Points on a hilly landscape, in no order, each with its height.
A climber steps from a point to the highest of its 3 nearest points, and stops where none of them is higher. Distance is the straight distance between rows; heights are no part of it.
J774: [-10 -17   5   4   8   6   1   4   2 -12   6  -2  -2  -9   3  -7 -14  -3
 -13  -5  -5  -6 -14   4  11   2 -12   1   2  14  -2   7   7   5   6  -1
  -7  13  13  -4  31 -10   3  16]  height 2.56
J520: [ 12  -3   8  -3   0 -11  12  14  10   9  10  18 -10  -9  -2  -3   8   6
  -2   6  10  11  -2  16   0 -24 -18   5  -9  20 -13  17 -16  43   7  18
   8  13  10   0 -14   3 -21 -10]  height 4.92
J857: [  4   8  -2  -3 -16   6  16  -8  -7  -5  -7   3   8   4  -4  -2  17   8
  13  13  -6   4   8 -10  -4   2   7   3   4 -32   6  -6  -1   3   0   0
   9 -18   8   1 -23   8  -1   0]  height 5.20
J302: [  4  -5  -4   2   4   2   0   0  -2   9   4  -6 -10  -1  -4   9  -7   8
   5   1  14 -10 -11  -4 -17  -6  11  -9  -5  15   9  16  25  29  -2  18
  -8  15  -1  12 -14 -10 -28 -13]  height 1.50
J654: [  0   4  12  10   4  23 -12   8  -8 -20  -6  -2   4   1   7  -2   1  14
   3  -7  -1  -8  10   4  12   6  15  -1  -1  10  21 -25   0 -42  -1   6
   1  10   9  15  -5   0  12  17]  height 5.04
J304: [ 5  3 -4 -6 -7  4  1 -5 -2  1 -4  7  0 -1 -6  3  3  0 -2  4 -6  1  1  3
 -2  5  6  3 -1 -1  3 -3  1  1  6  1  1 -9 -4  1  2  7  8  3]  height 2.52
J32: [  8  20   7 -12  -8   9 -10  -1  -9   0   2 -10  -3   8   0  -6   4  -3
  21  -1   6  -2  19  -5 -25  -1   9  -3 -11 -10  -4  -1  -3  -5 -25  -5
  -4 -24  -2  -8  -6  18   0 -21]  height 3.41
J31: [ 14 -11  12  -6  -7 -11   3   3   2 -17   9  24  -8  -3  -2 -20 -17   1
  -2   7  -9   5  -6  17  12  -6 -14  -1 -18   0   5   5  -7  21   8  11
 -10   7   6  -2   1  -3  -7   6]  height 4.26
J323: [  0  21   6   1 -14  14  -1   2 -22  -1   2   0   6   7  -3   1  10 -13
  18  -6  -8  -5  16   1   3   4   1  -8  12 -10  -9 -17 -16 -34 -14  -6
   5 -15   3   1  -4   9  15   8]  height 3.43
J816: [ -6   9  10   1  -1 -14  -1  -7  -9 -11   5  -7  14   1  14 -18  -8 -22
   4  -2 -19 -18 -24   1  -5   0  12  -1   8 -24   0   9  15 -18  14   1
 -13  11  -1   8  10   9  14  11]  height 3.77
J281: [ -9  -3 -10   8   0 -11   0  -7   4  12  -4  -1   4  -1  -9   9  17   4
 -13   4 -12  16   3  -6  18   6 -17   4  19   2  -9  -8 -14 -16   5  -9
   5  -9  -6 -12   2  -1  10  -2]  height 3.38
J734: [ -4   3  -1  24   7  17 -16  10   1  -1  -4 -11   8  -6   4  12   0  15
  -8 -20  12 -13   8  -5   3  -2  19  -5   2  23  11 -25   3 -45   3  -4
  -3  14  -4   7   7  -9  12   5]  height 4.16
J804: [ -2   8  -4   7   2  11 -13  -2  12  10  -5 -17  -3  -1  -5  19  11  20
   2 -11  15   0  14 -10 -22   1  23  -8  -8   9  -1  -9  11  -5  -8  -6
  -4  -1  -8   8   9  -8   2 -10]  height 1.65
J470: [ -1   8  -2  -9  -3  -1  -2  -5  -6   5   7  -2  -1   7   5   5  -5 -10
   6  -1   4 -15 -16  -1 -21   5  19  -9  -9  -2   4  17  17  11  -4  13
  -4   0 -10   4  -4   7 -14  -4]  height 1.21
J377: [ -4 -16   2   4   5 -25  -2  -1  13  10   5   0  -3 -12  -4   4  14  16
  -8  17   2  20 -17   0  13   3 -12  21   0   9   3  12   9  24  15  -3
   8   6   6   2   8  -4  -6   0]  height 2.41
J8: [ 18 -12   7   8 -18  20   9  15   4   0  -9   7 -10   4 -12 -10   8   7
   7  11  -2  12  42   6  -9 -14 -17   9 -16  -6  -2 -18 -22  22 -14   6
  12 -16  26   0 -28   5  -6 -18]  height 4.34
J733: [  0  10   2  -6  -5  -5   0   1  -2  -1  -4   3   4  -1  -2   3  -7 -14
 -12  -4 -10   0  -1   8  10   5 -15   1  10   0  -9   4  -6 -10   2 -14
  -7 -10 -10  -6   9  -3  20  12]  height 0.91
J635: [ -1  13   3   4  -9  15   1  -4  -8  -2  -7  -6   7   7   2   7  21  11
  14   1  -1  -2   7 -11  -4   8  20  -2   2 -10  10 -18  -4 -28  -5   3
   5  -7   5  14 -16   3   5   1]  height 2.34
J378: [ 10   9  -3   9  -1   1  -5   2 -11  12  -2  -5  -3   0  -7  -8   8  -9
  11  11  11  -1  39  -8 -23   3  -2   8 -10 -10  -3  -6  -7   2 -30 -14
   5 -29   8  -6 -25  18  -2 -22]  height 4.46
J476: [ -7  -4  -6  -7   6  -6   0 -17  -8 -20  13   6   2   4  13 -17 -17  -1
   6   0 -15  -5 -26  -2   5   7   8  -8  -2 -13  12  20  15  10  14   5
 -12  21  17   6   7  -1  -8   4]  height 1.07
J428: [ 12   7  15 -16  -5  11  -8   4  12 -16   2  -2  -7   7   0  -1  -4  23
  18   2  -3   4   5  -3 -22   6  20  -8 -18  -3  16  -4   6 -12 -12   9
 -18  -7   0  11 -14   0  -5  -9]  height 1.32
J366: [ -7 -14   4   6  -4 -10   7  -7   5   0  -3   4   6  -5  -9   0  18  23
 -12  16  -8  21  -6  -3  26   6 -11  12  17  -9   9  -7  -1  -9  13  -3
   7  -7  10   2 -10  -6   7   5]  height 1.59
J389: [  4  -5   2  -4   4  -4   0   0  -3 -15   9  16  -2   2   1 -13 -23  -8
  -5   2 -11  -6 -14  10   9   2  -9  -6 -11   0   1  16   1  21   6   6
 -11  10   2  -4   5  -5  -8   3]  height 2.71
J456: [ -3   9 -14  -4  16  -3   3   6   4  18   0   0   1   1  -6   2  -9  -7
  -5   3  15   5  -3   7  -5  -9 -11   2   2  10 -22  16 -11  46  -5   7
  20   3 -12 -14  -6   3 -19 -20]  height 2.23
J148: [ -2  14 -12  -9   2  -7  -1  -7  -1  14  -1   1   1   3   0  -4   2 -17
   3   0   6   2   3   1  -8  -3   2   1  -4  -6 -16  10  -5  27  -7  -9
  14 -10 -11 -15   2  13  -7  -9]  height 1.56
J667: [ -7   2 -15  -2  11 -10   2  -1   0  14   3  -3   3  -4  -6   8  -4  -6
 -11   6  10   0 -20   2  -5   2  -2  -1   5   9 -10  22   9  36   2   7
  12  10 -11  -7  -5  -2 -16 -12]  height 3.06
J424: [ -7   2   1  -8   2 -24  -3 -11   8   9  -5   2   6   2   2   3   2  -3
 -13   7  -5   7 -13   6  14   8 -10  10   5  -3 -10  14  -8  19   1 -13
   4  -1 -16 -10   3   1   8  -7]  height 5.77
J22: [ -3  -9  -7   2   9  -6   0  -5  -3  -2   7   4   0  -4  -4  -4  -8  -2
  -8   4   1  -3 -21   1   0   6   6   1   1  10   3  18  14  24  10   7
  -2  14   2   2   5  -5 -11   0]  height 2.40
J529: [-10 -17  11 -18  -9  -7   1 -14   3 -35   3  -1   0   8  20 -23 -21  13
   2  -2 -19   8 -22   7  39  -3 -24   6  -2 -16  18   6   1  -3   8   2
 -16  17  19   0  13  -5  13   6]  height 2.72
J572: [ -4 -13  -7   6   6   4  -5 -12  -2 -11   4  -7   4  -2  12  -6  -3  10
   4  -6   4  -1 -14  -6  -4   5  24   6   2   6  25  -1  23  -7  21   3
  -5  22  17  16  15  -2  -1  13]  height 2.32
J723: [-13  -9   6   3   0 -20  -3  -6   0  -1  -6  -2   1   0   2  -1   0   7
 -22   4 -14   5 -12  -3  26  10 -20  17  19  -1   8  -1  -5 -24   6 -11
  -9   4  -6  -3   6  -7  17   8]  height 3.35
J157: [ -4  -4  -3  13  -5  19  -1   4  -5   3  -3   5  -4   0 -12  12  12  -7
  -7  -6  -1  12  22   2  21   2 -13  -7  13  18 -10 -23 -15 -31  -5  -5
  11 -13   5  -4   4  -5  12   9]  height 1.61
J192: [ 11   4   2 -13 -10   0   0  -5   1 -10   3   4   0   4   6   1  -4  11
  16   6  -4  -2  -5  -1 -17   6  18   2 -14 -12  21   5  14   2   0  11
  -9  -4   1  12 -10   8 -10   3]  height 1.19
J805: [-13 -13  -6  11   9 -14   2  -6  -4  -6   7  -2  11  -5   3  -6  14  19
  -8   8  -3  13 -16 -16  18   8   4  12  27  -9  24  -9   6 -34  26  -4
   2  12   6  10  -5  -7   5  19]  height 4.39
J761: [ -3  -2 -31  12  13 -23   9 -14   7  18  -5 -12   2  -9  -5   4  21 -10
  -5  13   7  17  16 -16 -10  -4   3  14   6 -15 -12   2   1  12  -2 -17
  16 -12   2  -5  -8  18 -10 -13]  height 6.52
J815: [ -6   8 -12  -2  -3 -15   3 -13  -3  10  -5  -3   7   0  -5   0  16  -5
  -8   4  -9  13   0  -1   6   3  -4   5  13 -13 -13  -1 -13  -2   4 -14
   6 -13  -5 -13  -1   7  13  -5]  height 3.98
J50: [-10  -6 -21  12   2  -9   1  -5   0  12   1  -5   7  -6  -3  12  27   3
  -9   1  -4  16  -4 -20   4   3   6   1  21   3   0  -8  -5 -29  17  -5
   8   0  -9  -1   3   2   2   2]  height 4.15
J526: [ 15 -10  12  -8 -13  -7   6   6   8   1   2  19  -8  -8 -10 -11   3   7
  -2  11  -2  15   3  16   7 -11 -13   8 -15   5  -6   1  -8  28  11  10
   5  -1   6  -3  -7   1  -5  -1]  height 5.94
J356: [ -5 -16   1  12  11  12  -3  -1   1  -1   4  -7  -5  -6   2   4  -8   8
  -1  -9  16 -14 -11  -2  -9   3  17  -9  -4  23   8   3  19   9   0  10
  -8  18   9  10  15 -12 -10   0]  height 2.70
J611: [  0  -4  -1  11  -6  17   2  -2  -2  -1  -9   2   1  -3  -8   8  17  13
   2   3   2   9  10  -3   9   3  11   1   1   8  12 -22  -1 -23   6   3
  10  -6   8  14  -7  -3   3   7]  height 2.96
J609: [ -1  -9  -2   1   2  -9   0  -5   6   4  -3   5   2  -8  -9   1   7   5
 -13   7  -6  10 -10   3   9   9  -3  11   4   5   0   3   0   5  13  -3
   1  -3  -1  -1   9   0   7   5]  height 3.62
J56: [ -3  14   7 -22   2 -22   3 -13   2   5  -2   9   6   9  10 -21  -3 -13
   7   7   2  10  -3   7   4  -8  -9  -2 -10 -23 -12  16 -17  35   0  -7
  13  -7 -18 -13 -16  10  -6 -16]  height 0.69
J565: [  3  13   8   4 -13   1   7  -5 -10  -6  -2  -6  16   2   6   0  20   8
  19   8  -3  -3  -9 -12  -7   2  25   3  14 -28  16 -10   8 -28   6  10
   4   1   3  15 -17   6   3  12]  height 2.13
J833: [ 11   7  -4 -18  -5 -16   9  -7   5   0   5  15   2  10   1 -13  -2   6
  12  10   1  10  -7   4  -3  -9  -1   2 -15 -22   3  15  -3  39  10   6
  10  -2  -7  -2 -24   6 -21  -6]  height 2.50
J960: [ -9   0  -4  11   3   4  -2   3  -9  -6  -2   1  11  -4   4  -1  11   5
  -2  -4  -2   0  -4  -8  13   7  14   1  15   2  16 -19  -2 -44  15   3
   6  11   2  13  -6   0   9  22]  height 4.58
J904: [-25 -13   2  -1  12  -9   2  -7  -1  -9   2 -14   7  10  17  -4 -15  -1
 -15  -8 -11 -10 -28 -10  22   8 -17   4  10  -1  -4  20   7   0   6  -9
 -12  27  11  -3  28 -14   3   8]  height 2.79
J208: [  7   0   1   8   0  13  -6   4   6   6 -10  -8 -14   5 -16   1  10  15
  12   5   8   9  39 -11 -23  -4   3   7 -17  -2  -5 -13  -5   9 -17  -9
  -1 -15  13   4 -15  -1  -5 -27]  height 3.56
J820: [-11   6   4   1 -14 -16   6  -9  -8   3  -3   2   7   6   3  -5  15  -3
  -6   5 -14   6  -8  -4  25   8 -16   1  25 -18 -11 -10 -21 -30  -2 -12
   3 -10  -4  -7 -14  -4  18   3]  height 3.91
J629: [ -3  16   6  13  -1  14 -16  10  -5  -6  -3  -6   9   4   8   7  12  11
   9 -12   2  -9   4  -7   2   8  24  -5   1   7   9 -26  -5 -52  -4  -2
   2  12  -1  14 -12  -2  11   7]  height 4.48
J169: [ -1   1   8   2  12  20 -14   5   4 -19   0  -9   3   5  19   0 -18   1
   9 -19  -5 -25   1  -2 -13   8  17 -13  -8   5  13  -1  13 -23  -9   3
 -18  18   4   7  15   3  10   8]  height 1.71
J675: [  5   9  10 -17  -5 -12   3   3   4 -11  -1  11   2   7  10  -8 -24 -21
 -10   2  -7  -3  -3  15  14   0 -22  -9  -8  -3 -10  16 -10  16  -3 -15
 -10  -5 -16  -8   0  -8   5   4]  height 1.22
J886: [  8 -17  12   2   2  14   2  18   6   7   2   6 -14 -14  -5  13  -6  -6
  -2  -8  15 -15   5  14  -3  -9  -8  -6  -7  27 -13  -4  -5  13 -12   6
   1  -5  -1  -7  19 -12   2   1]  height 1.60
J841: [-10  -2  -4   1  13  11   4   3  -5 -13   3  -8  11   3  20  -6 -19 -19
   0 -16 -12 -26 -13  -6  -2   9   4 -13   5  -3  -5  11  15 -13   7  -2
 -12  22  10   3  24  -3   7  19]  height 1.85
J410: [ -6  -4   9 -11   1 -18   3  -8   1 -19  -2   0   5  12  25 -15 -22 -16
 -12   2 -11 -10 -19   2  24   8 -24   0  -4  -6  -1  26  -5   9  -7 -13
 -20  13  -3  -2   7 -12   3   0]  height 3.55
J91: [  4  -9   3   2 -17  11  11   0  -1  -2  -9  10   0  -4 -16  -4  14  11
   0  14  -8  17  14   3  14  -1  -9   5  -1  -6   3 -15  -6   4   6   5
  15 -14  16   2 -14  -3   4   1]  height 2.05
J142: [  9  -9  18  -1  -8  15   2  13  -2 -23  -2  16 -12  -9  -2 -10 -17  -6
  -3   1  -8  -1  13  16  11  -9  -9  -2 -11  11  12 -12   0  -9  -2  12
  -9  -1  11  -2  13  -3  11  16]  height 1.34
J93: [-13 -11 -13   6  14  -3   2 -12 -12   0   8  -9   7  -4   7   2  -8  -5
  -7  -5   3 -13 -27 -12  -9  13  18  -9   9   8   3  19  24   7  10   6
  -6  27   8   4  15  -4  -9   6]  height 3.25
J883: [  0  -5  -2  -6  11  14   5  15   0 -17   4  -3   6   4  18  -4 -27 -19
  -9  -8  -7 -22   2   5   5   3 -19 -18   1   4  -7   7  10  -6  -4  -6
 -14   7  11  -1  31 -17   7  24]  height 2.08
J162: [  1  10   4  -5   3  -1   2  -1  -8 -17  10  10   2   6  15 -11 -23 -20
   6  -4 -18 -19 -16   9  -5   5   3 -13 -13 -14   4  19  11   1   0   5
 -16   6  -1  -1   5   4  -7   8]  height 1.49
J702: [ -3  10  -1  12  -2  17  -9   3  -7   3  -5  -4   4   1   0  14  10   2
   2 -14   3  -6  11  -7   2   4  13  -7   7  13   3 -21 -10 -39  -2  -4
   3   0  -4   7   2  -1  14   3]  height 3.93
J703: [  3   4 -13   7  -1  -5  13 -11  -4   6  -8  -6   3  -1  -6  -4  21  -5
   9  13   2   9  22 -13 -14  -1   3  13  -2 -28  -2  -5  -1  10  -8 -10
  11 -18   9  -1 -22  14  -7 -11]  height 5.90
J771: [ -4   2 -21   3   1  -3  -3 -14   5  19  -4 -21  -4  -2  -1  19  21   0
   2  -8  16   1   1 -15 -18   0  24  -3   2   1  -4   0  12   1  -2  -4
   7   1 -12   7   8   5  -6  -6]  height 1.74
J151: [ 14  -7   8  -2   0   9   0  16   2   3   6  16 -15  -1  -6   3 -14  -6
   2  -3   8 -12  -1  14  -3 -10  -7  -7 -12  18  -8   4  -6  24  -7  16
  -1   1  -1  -6   4  -3 -14  -4]  height 1.37
J40: [ -9  20  -6  -7   3  -8   3  -7 -13  12   5  -1   9   3   5  -3  -7 -22
   1   2   9  -8 -20   1 -14 -11   3 -13  -3  -6  -9  26  15  31  -2   8
  12   3 -19 -15 -13   8 -23 -19]  height 1.69
J118: [ -6  -2  -9   1   9 -13  -2  -2  10  15   1  -4   4  -3  -6  12   2  -4
 -16   2   2   5 -12   4   7   8 -14   6   8  10 -17  10  -5  22   0  -6
   8   0 -14 -14  14  -1   1  -1]  height 4.31
J449: [ -5   8  -1  -6   7  14 -10   4  -4  15   7 -11  -6   9  -1  19 -11   0
   9 -15  20 -23   1  -1 -28   2   7 -19  -5   9 -12   5   9  11 -27  -2
   1  -9 -14  -7   5  -3  -4 -12]  height 1.79
J68: [  7  -4  -5  -2  -5   4   1  -5   7   6 -10  -6  -7   0  -5  14  12  12
   9   0  11   6   5  -4 -14  -1  17   8  -9   4   6  -1  15  12   2   1
   1  -4  -1  14  -2  -1  -9  -5]  height 1.87
J335: [ -1  -4  -4  16   1  10  -7  -2   3   0  -8  -8   5  -8   1  11  10  16
  -4 -10  13  -2   3  -6  -1   2  23   2   1  19  19 -16  10 -27  10  -1
  -3   9  -1  14   7  -5   4   4]  height 3.82
J614: [  3  14  11  -5  -6  19  -7   1   7 -14  -7 -12   0   7  -7   4  12  27
  15   2   1  13  19 -13 -23   3  20  -6 -12  -6   6 -13   1 -15 -14  -5
  -7 -12   6  12 -19  -5   1 -15]  height 1.12
J174: [-19   0  -8   7   0 -22   0  -1  -5  14   7  -5   7  -6   3   3  16  -5
  -6   0 -10   6 -16 -18  11   3   0   4  29  -7  -3  -7  -9 -42  16  -7
  -1   5 -18  -4   5  -2  12   4]  height 3.85
J858: [  5  -5  -7  -8  -3 -16   8  -5  12   8  -5   6   3  -2  -9  -2   9  12
  -1  15  -1  22  -1   3   5  -1  -5  16  -4 -11  -7   5  -2  31  12  -5
  14  -4   4   0 -10   4  -4  -8]  height 2.86
J451: [-10  11   1   5  -7  -3   0   4 -14   2   2   4   7   0   2  -4  12 -13
   3  -5 -13   0  -6  -6  17   8  -2  -4  22 -10  -7 -17 -14 -47   7  -4
   5  -1  -5   4  -6  -5  17  20]  height 4.38
J924: [-12 -10   2  20   6  13   1  20   3  -4   5  -8   3 -11  -2  12  -2  -8
 -18  -9  12   1  12   0  20  -5 -23  -4  22  31  -2 -22  -8 -50   2  -7
  -3   1  -4  -8  22 -15  13  28]  height 0.35
J697: [ -1  17  10  -5 -11 -18   1 -14  -8   1   1  -5  17   6   5 -13   2 -15
   6   6  -8  -5 -20   7  -5  -8   5  -2   3 -32  -6   4   7  -2  12  -1
  -1 -13 -13  -3   0  14  10  -2]  height 3.27
J831: [  3   1 -12  -3   9  10  -1   5  -2  18   3  -1  -5   2  -5  14  -9 -11
   2  -8  18 -14   2   6 -11  -4  -5  -7  -1  13 -19   5  -3  29 -16   1
  12  -9 -13 -13   7   1  -9 -11]  height 1.88
J672: [  5   7   8  -8   4  17  -7  15  -3  -2   8   0  -2   8   7  16 -27 -11
  10 -14   7 -27   0   5 -18   6   2 -22  -8   7  -4   7   6  -2 -20  -3
 -11  -8  -8  -2  10  -1  -1   1]  height 1.55
J136: [  2  -2  -3   3   2  11  -3   2  -2   4  -3   0   3  -5   0  11  -6  -8
  -6 -10   3 -12  -2   1  -5   8   7  -3   4  13   1  -4   4 -13   1  -2
  -4  -2  -8   4  18   1  14  11]  height 3.05
J70: [-10  -9   8   1   5 -15  -3  -2   7  -4  -2  -3   1   0   6  -3 -11  -4
 -24   0  -8  -3 -16   4  17   9 -23  12   5   7  -5  12  -1   3   0 -12
 -12   9  -5  -6  18 -11  12   8]  height 3.01
J45: [  9  -6   9  -3   5  23  -4  15   1 -28   8   7 -12   6  13  -6 -30  -9
  10 -11 -12 -15   4  12   0   0  -3 -15 -18   2  13   0   4 -11 -11  11
 -19  11  13   2  22  -3  -3  10]  height 1.58
J211: [ -6   2 -16   2   9 -22   2  -6  15  20  -7  -1   3  -1  -5   0   5   0
  -8  14   2  21  10   2  10   1 -15  15   2  -3 -18   6 -17  27  -3 -15
  15  -5  -5 -16   3   8  -1 -17]  height 3.26
J494: [  5  -4  -1  -6 -14  -7  17  -8  10   0 -11  11   8   1  -6 -13   7  15
  -1  21  -6  19  11  -1  15   0 -13   9   1 -32  -1  -2 -12  27   6  -8
  12 -11  10  -7 -27   2   3 -10]  height 1.95
J598: [ -6  -2  14   9   0  16  -3  11 -10 -20  -3   9  -2   1  -5  -8  -3  -5
  -8  -3  -7   4  11  10  28   3  -8  -2  10  12   6 -27  -5 -40  -1   4
   5   2  11   7  -2  -6  16  33]  height 4.04
J273: [  4  -4 -18   8   6   6   1  -5   8  20  -9  -9  -9  -1 -10  11  14  -1
   3  -3  14   4  22  -6  -9  -1   7   5  -3   8 -11  -7  -2  13  -7  -6
   7 -10  -1  -4   7   6  -2 -16]  height 1.62
J652: [ -4   7   6 -10   0 -12   2  -1  -2 -15   2  -2   7   5  21 -16 -20 -22
 -11  -3 -17 -16 -14   5  11   5 -13  -7   3 -13  -4  17   4 -10   3 -14
 -19   5  -1   1  13  -7  17  12]  height 4.13
J788: [ 11   1  -8  -4   4  -9   5   2   1   7   9  11  -2   1  -8  -3  -7   3
   1   8   8   6 -13   7  -7 -17  -6   0  -6   9   3  22   5  41  11  21
   4  13  -2   1 -23   2 -31 -16]  height 3.04
J559: [ 10  14   4  -9  -9  15  -2  10  -9  -5   1   3   1   1   4  10 -13 -19
   5 -10  -5 -13  10   7  -6   3  -3  -8   1   2  -3   1  -2 -14  -8  -7
  -8 -15  -8  -1  13   6  17  10]  height 1.96
J466: [ 11   2   5 -13   2 -18   7   0  13   4   1  21   0  10  -3 -15  -6   6
   2  11   4  18   0  14   6 -15 -18   1 -11  -4 -10  12 -19  45   9  11
  11   5  -6  -3 -22   6 -19 -13]  height 3.68
J884: [-24  -7  -4  13   2 -23  -5   0  -2  10   1  -1  -1   1   7   8   8   6
 -15   0 -14   6  -8 -17  29   8 -24  11  28   6   0 -10 -11 -44   7 -11
  -8   6 -21  -9   3 -10   8   6]  height 3.64
J758: [  9   5   7  -5 -18  20   3   6 -11  -7  -6  14  -5   6 -12   0  -2  -4
   2   4 -14   8  24  11  11   3 -11  -7  -2   1  -3 -20 -13 -11  -9   4
   8 -17   9  -4  -9  -2  14   6]  height 1.33
J266: [ -6   5  -8   6  -4 -14  -1  -9  -6  10   2 -10  11  -8   3   3  13 -11
  -2  -2  -1  -5 -18  -8 -11   2  21   1  14 -11   4  -1   7 -24  18   1
   1   6 -10   6   9   8   9   7]  height 4.21
J121: [ -2  -9 -19   5   5 -11   6  -7  13  14  -5  -5   2  -7 -12  13  21   7
  -8   8   0  20   1  -7   4   1   0  13   6   2  -7  -1   1  10  11  -5
  12  -3   0  -3   6   3  -4  -5]  height 4.19
J425: [  9  -6   6   3  -4  17  -3   7   2   2  -6   5  -8 -10  -9  10  -5  -5
  -5  -4   2  -1  12  10   5   0  -4   0  -3  19  -2 -10  -4  -6  -3   3
  -2  -9  -2  -5  16  -2  13   6]  height 1.91
J4: [ -2 -10 -18   3   2 -14   6 -12   8  10  -2  -7   3  -6  -7  12  21   7
  -6   7   2  16 -10 -12  -2   4  10  10  11  -4   5   6  13   3  19  -6
   9   1  -3   8   2   3  -4   4]  height 4.81
J898: [ -8   6 -10  14   2   3  -4   4  -7   7   0  -7  10  -9   6  10  10  -9
   0 -12   1  -7  -6 -14  -1   2  20  -1  15   6   8 -15  -2 -47  10   0
   2  13 -11   8   5   1  12   9]  height 4.41
J646: [  7  -4 -15  11   0   6   5  -2  -3  10  -9   2  -1  -1 -16  -5  10  -7
   1  12  -1  13  34  -1  -1   1 -10   9  -1  -7  -8 -13 -17  12  -9  -8
  14 -18  14  -7 -16   7  -1 -14]  height 5.03
J908: [  2  22  12   5  -5   9  -8  13 -17  -9   2  -5  11   2   8  -1   3 -17
  17  -9 -11 -15   1   0   4   5   7  -5  13  -5   5 -17  -5 -51  -3   1
  -1   6  -4  12  -3   6  19  19]  height 4.14
J660: [ 20   2   9 -13  -9   6  -1  17   4  -2   4  21 -11   8  -4   0 -19 -16
   2  -3   3   1  17  21   0 -14 -20  -6 -13   9 -16  -1 -18  26  -7   4
   1  -7  -6 -16   1   2  -7  -2]  height 1.11
J116: [ -2 -21  13   9  11  19   0  10   2  -6   5   1  -8 -12   4   3 -15  -2
  -3 -11  12 -22  -5   6  -2  -4  -1  -9  -7  25  -1  -3   6   4 -10   8
  -7   7   8   2  26 -14   0   8]  height 2.10
J132: [  3  12  -3   9  -3 -13   6  -6  -8  12  -4   8  12  -3  -5 -24   6 -17
   1  18   4   8  32   2  -3  -2 -15   5   0 -29  -6  -3 -17  14 -14 -19
  14 -25   6 -15 -30  16   3 -13]  height 3.46
J621: [-11 -19  11   3   0 -16  -4  -8   2  -9   5  -2  -2  -7   3 -14   1  19
 -12   9  -6  12 -16   1  23   4 -14  19   5   2  16   4   6   3  15  -3
  -8  10  15   1  17  -5   8   8]  height 2.82
J616: [  2  -5   7  -9  -9 -12   4  -9   2  -6  -7  12   4  -3  -6  -9  -1  12
 -10  13 -13  12  -7   8  19   6 -13   9   2 -10   3  -2  -6   5   8  -3
   0  -7   0  -3  -9  -2  15   4]  height 2.35
J801: [-14 -17  13  10   8  27  -1   8   3 -17   2  -9  -4 -19  12  -5  -7   8
  -3 -17  13 -13   3  10   9 -12   8  -2  -9  24  15 -15   7 -20   4   3
  -8  17  20   4  30  -5   7  14]  height 1.63
J546: [ 15 -11   3   0 -10   8   7   9  11  13  -8   5 -17  -8 -11   1  13   7
   5   5   8  11  22   9  -4 -15  -5  11 -16  12 -14  -6  -9  24  -2   8
  10  -7  13   0  -1   4  -6 -14]  height 5.09
J358: [ -1   2 -14  -4  -6 -13  14 -20  -3   7  -5 -12   4  -2  -2   9  26   1
  11  10   5  13  -1 -14 -17  -6  16  13   6 -30   0   2  14  10   5  -7
  12  -8   0   5 -11  11 -10  -2]  height 5.40
J877: [-10  -4  -9   8  10  -4   1   1  -4   7   5  -8   9  -6   3  10  -5 -16
 -13 -13   2 -15 -18  -9  -8  12   5  -5  11   7  -7   8   7  -8   4  -4
  -2   7  -9  -1  22  -1   9  16]  height 3.79
J477: [ 16   1  13  -5   5  14  -4  21   7  11   9   8 -18  12  -7   9 -15   4
   6 -10  16 -13   9  14 -17 -25 -12 -16 -12  17  -9   5 -14  27 -19  19
   1  -3  -4 -13  -7  -1 -25 -22]  height 1.20
J745: [ 13   5  14 -16  -4   9  -9   9  17  -4   2  -3 -17  12 -10   1   0  28
  17  -1   4  12  16  -4 -28  -6  10  -4 -23  -1   2  -2   4  10 -11   4
 -14 -11   0   7 -14  -2 -16 -18]  height 1.23
J601: [ -6   5  12  -8  -5 -22   4  -8  -8 -13  -4  -3   8   1  13 -17  -6 -10
  -9   0 -18  -8 -20   2  18   3  -8   7  17 -22   5   3  -5 -24   6  -7
 -13   2  -5   3  -5  -1  24   9]  height 3.72
J903: [ 15   1   3 -12  -7   5  -2   5   0  -4   4  16  -8   6  -3  -2 -16  -4
   4   1  -5  -5  -1  13  -7   0   2  -4 -18   2   4   3  -3  14  -1  11
  -4  -5  -6  -3   0   6  -7   2]  height 1.64
J487: [  5   8   7  -7  10   8 -10  14  12  13  11  -8 -17  13 -13  10 -11  21
   6  -8  14  -4   4  -4 -33 -16   4 -18 -11  11  -3  12   7  24 -18  18
  -8   2  -8  -4 -16 -12 -32 -25]  height 1.15
J349: [ 20   9   0 -17  -4   5  -6   7   1   4   0   8 -13  19   0  -8  -8   2
  15  -2   5   2  21   4 -21  -9  -2   0 -23  -5  -5   2 -14  21 -17   7
   2 -14  -2 -12 -11  15 -19 -20]  height 2.92
J587: [  7  -1 -15  -5   4  -4   6  -1  -2  12   3  -7  -8   0  -4  10  -9   4
   3   0  15   3 -13  -3 -18 -17   4   0  -4  10   6  21  21  41   4  20
   1  14  -4   7 -25  -4 -38 -20]  height 1.86
J419: [  5 -19  12   5  -2   8   4  12   8   8   2   6 -17 -22  -4   5   9  10
  -3  -2  16  -4   4  10  -1  -9   3   3 -12  30   0   0   2  12   0  10
   0   3   8   2  12  -7  -2   0]  height 1.36
J242: [ 13   6  13 -11   6  11 -11   9   7 -17  11   3 -11  10   7  -4 -23   1
  16  -8  -6 -12  -3   6 -19   9  14 -17 -21  -1  17   9   4 -11 -19  13
 -22   2  -3   4  -1   5  -9  -4]  height 1.47
J175: [ -7   9 -21  -2  11   0  -4  -4  -2  24  -2 -19 -10   2  -1  11   3  -2
   5  -9  25  -9   4 -10 -26  -7  11  -5  -4   4 -14   9  12  31 -23   3
  13  -2 -13  -4  -4   2 -22 -22]  height 1.82
J33: [ -4   4   7  -3   0  -4   0  -4 -11 -22   1   6   8  -3   7 -19  -5   1
   0   1 -20  -7  -9   0  14   6   2   2  14 -18  17  -6   3 -25  12   4
  -6   6   7   8  -4   1  21  22]  height 3.48
J575: [ -5   3  -2   7   8   3  -8  -4  15   9  -6 -21 -17   1 -13  16  12  20
  13  -7  17  17  26 -18 -29  -9  15   9 -14  -1 -10  -5  14  21 -13 -14
  -1  -1   0  11  -7  -6 -17 -19]  height 3.31

For each start below, name the point where the climber stops.
J449 | J424
J614 | J654
J572 | J654
J148 | J424
J151 | J526
J175 | J424
